The views of a scene show one set of named points, each view turned or mirrored, and shifted as a whole, with a little noise and some points left out.
(in the rows, 128 means zero)

Scene 1
View 1
Z_183: [166 154 111 132 151 156 163 104 116 145 151 106]
Z_288: [157 123 149 129 148 138 146 114 127 130 106  86]
Z_103: [190 164 103 135 168 169 195  75 148 137 196  94]
Z_179: [129 160 141 127 130 129  78 141  93 124  45 134]
Z_203: [158 157 128 133 150 145 133 114 117 130 109 112]
Z_920: [148 132 134 126 137 139 135 124 103 146 100 100]
Z_542: [157 112 133 126 142 140 169 122 100 163 125  77]
Z_630: [158 120 148 131 146 140 150 119 123 138 107  82]
Z_991: [154 154 107 127 140 152 155 116  94 161 135 111]
Z_950: [130 107 141 122 123 126 127 147  70 165  66  95]
Z_718: [169 167 113 133 154 153 145 100 125 130 134 112]
Z_880: [155 192 101 139 140 155 109 110 104 135 116 147]
Z_768: [140 150 122 130 129 140 115 132  85 151  90 122]
Z_600: [159 117 143 130 145 142 158 115 121 136 111  81]
Z_669: [133  73 186 121 133 118 135 144 110 136  50  56]
Z_228: [147 162 130 132 139 142 107 121 106 132  91 126]
Z_510: [144 168 107 132 133 149 120 123  85 151 109 135]
Z_513: [116 159 151 129 122 121  49 151  83 122  13 143]
Z_448: [161 163 108 131 146 154 144 108 104 146 132 118]
Z_639: [132 113 164 127 130 126 105 144 103 131  47  97]
Z_522: [139 151 120 129 129 143 114 134  83 149  88 121]
Z_756: [151 133 106 128 135 146 169 127  74 179 131  97]
View 2
Z_522: [120  92 128 131 140 155 128 134 123 115 127 143]
Z_103: [145 141 160 138  75 177 136  87 162 184 171 209]
Z_203: [126 106 121 140 132 163 142 139 141 134 123 155]
Z_542: [151  76 169 120 129 173 116 115 127 127 139 137]
Z_288: [152  94 143 135 142 181 147 132 149 138 119 134]
Z_510: [ 98  95 106 136 129 135 121 138 115 113 131 159]
Z_991: [121  96 137 127 115 148 118 115 122 132 142 163]
Z_669: [174  56 163 127 186 196 136 149 137 107  94  75]
Z_183: [131 115 141 133 105 161 130 113 143 150 145 175]
Z_228: [110  95 103 143 151 155 145 153 135 119 115 143]
Z_630: [153  90 151 133 142 183 137 129 139 133 125 131]
Z_179: [103  90  87 145 163 152 147 166 131 111 108 134]
Z_718: [126 116 122 143 116 165 143 128 154 150 139 174]
Z_920: [135  86 134 132 149 164 127 136 130 120 122 132]
Z_880: [ 97 109 107 140 112 137 129 128 126 133 142 180]
Z_448: [115 108 122 136 113 151 128 123 131 140 141 170]
View 3
Z_288: [122 157 126 161 145 101 104 100 104 128 129 114]
Z_991: [131 115 142 146 148 125 107 133  87 105 123 150]
Z_600: [123 148 127 159 140 106  88 107  94 121 134 113]
Z_513: [ 85 160 107 109 193  60 222  95  80 175  70 152]
Z_179: [107 150 126 132 167  87 174 107 100 148  99 153]
Z_880: [131 118 149 140 148 126 142 136 106 108 119 179]
Z_950: [104 129 111 121 163  75 126 111  42 132  95 110]
Z_669: [ 96 176  97 145 159  56  99  77  59 155 108  65]
Z_630: [118 137 120 145 152  96 110 108  75 125 118 113]
Z_756: [127  99 141 135 148 114  96 137  58 100 119 133]
Z_203: [121 142 137 148 151 113 129 109 111 124 125 150]
Z_183: [139 129 149 162 135 135  98 125 116 104 141 152]
Z_639: [ 95 163 104 133 169  62 142  88  75 156  98 101]
Z_103: [157 125 165 182 111 166  64 136 141  81 172 152]
Z_510: [118 117 139 129 158 118 152 128  87 119 105 166]
Z_448: [130 125 145 148 142 128 122 129 106 109 128 160]
Z_768: [113 128 127 128 163  96 150 118  78 129 101 147]
Z_920: [121 134 128 141 156  98 123 108  82 128 116 131]
View 4
Z_179: [143 183 119 113  99 172 138 126 109 147  84 107]
Z_522: [137 150 123  96 105 165 131 140 110 146 112 110]
Z_513: [132 217 136 135 122 200 115 134  77 180  51 116]
Z_630: [148 159  77  65 120 137 139 126 105 103 123  87]
Z_756: [134 100 111  64 111 143 132 153 121 127 153 105]
Z_288: [151 166  77  70 114 137 145 121 110 100 120  88]
Z_639: [137 193  99  86 143 160 115 139  65 137  88  99]
Z_991: [144 119 121  98  82 156 154 135 145 130 129 108]
Z_228: [139 151 126 109 101 174 140 137 117 148 103 110]
Z_203: [154 155 100  92  95 153 153 121 128 118 115  95]
Z_950: [127 148 109  71 141 159 109 156  75 146 117 102]
Z_669: [138 196  69  52 166 138 106 137  46 112 106  84]
Z_542: [145 128  85  56 122 128 133 143 107 106 148  90]
Z_183: [154 119  94  76  86 135 166 124 146  99 143  93]
Z_103: [165 105  70  60  61 112 190 107 186  61 167  84]
Z_448: [151 130 106  91  79 146 156 125 144 118 132 104]
Z_600: [150 155  78  62 117 131 145 125 111  98 132  88]
Z_718: [156 141  92  89  78 141 166 117 148 103 127  96]
Z_768: [140 150 119 100 108 165 131 138 110 144 111 109]

In a view up to two points have been moved. Name them for each view, in the order of its rows, or write -.
view 1 -> Z_179, Z_880
view 2 -> Z_522
view 3 -> Z_630
view 4 -> Z_991, Z_228
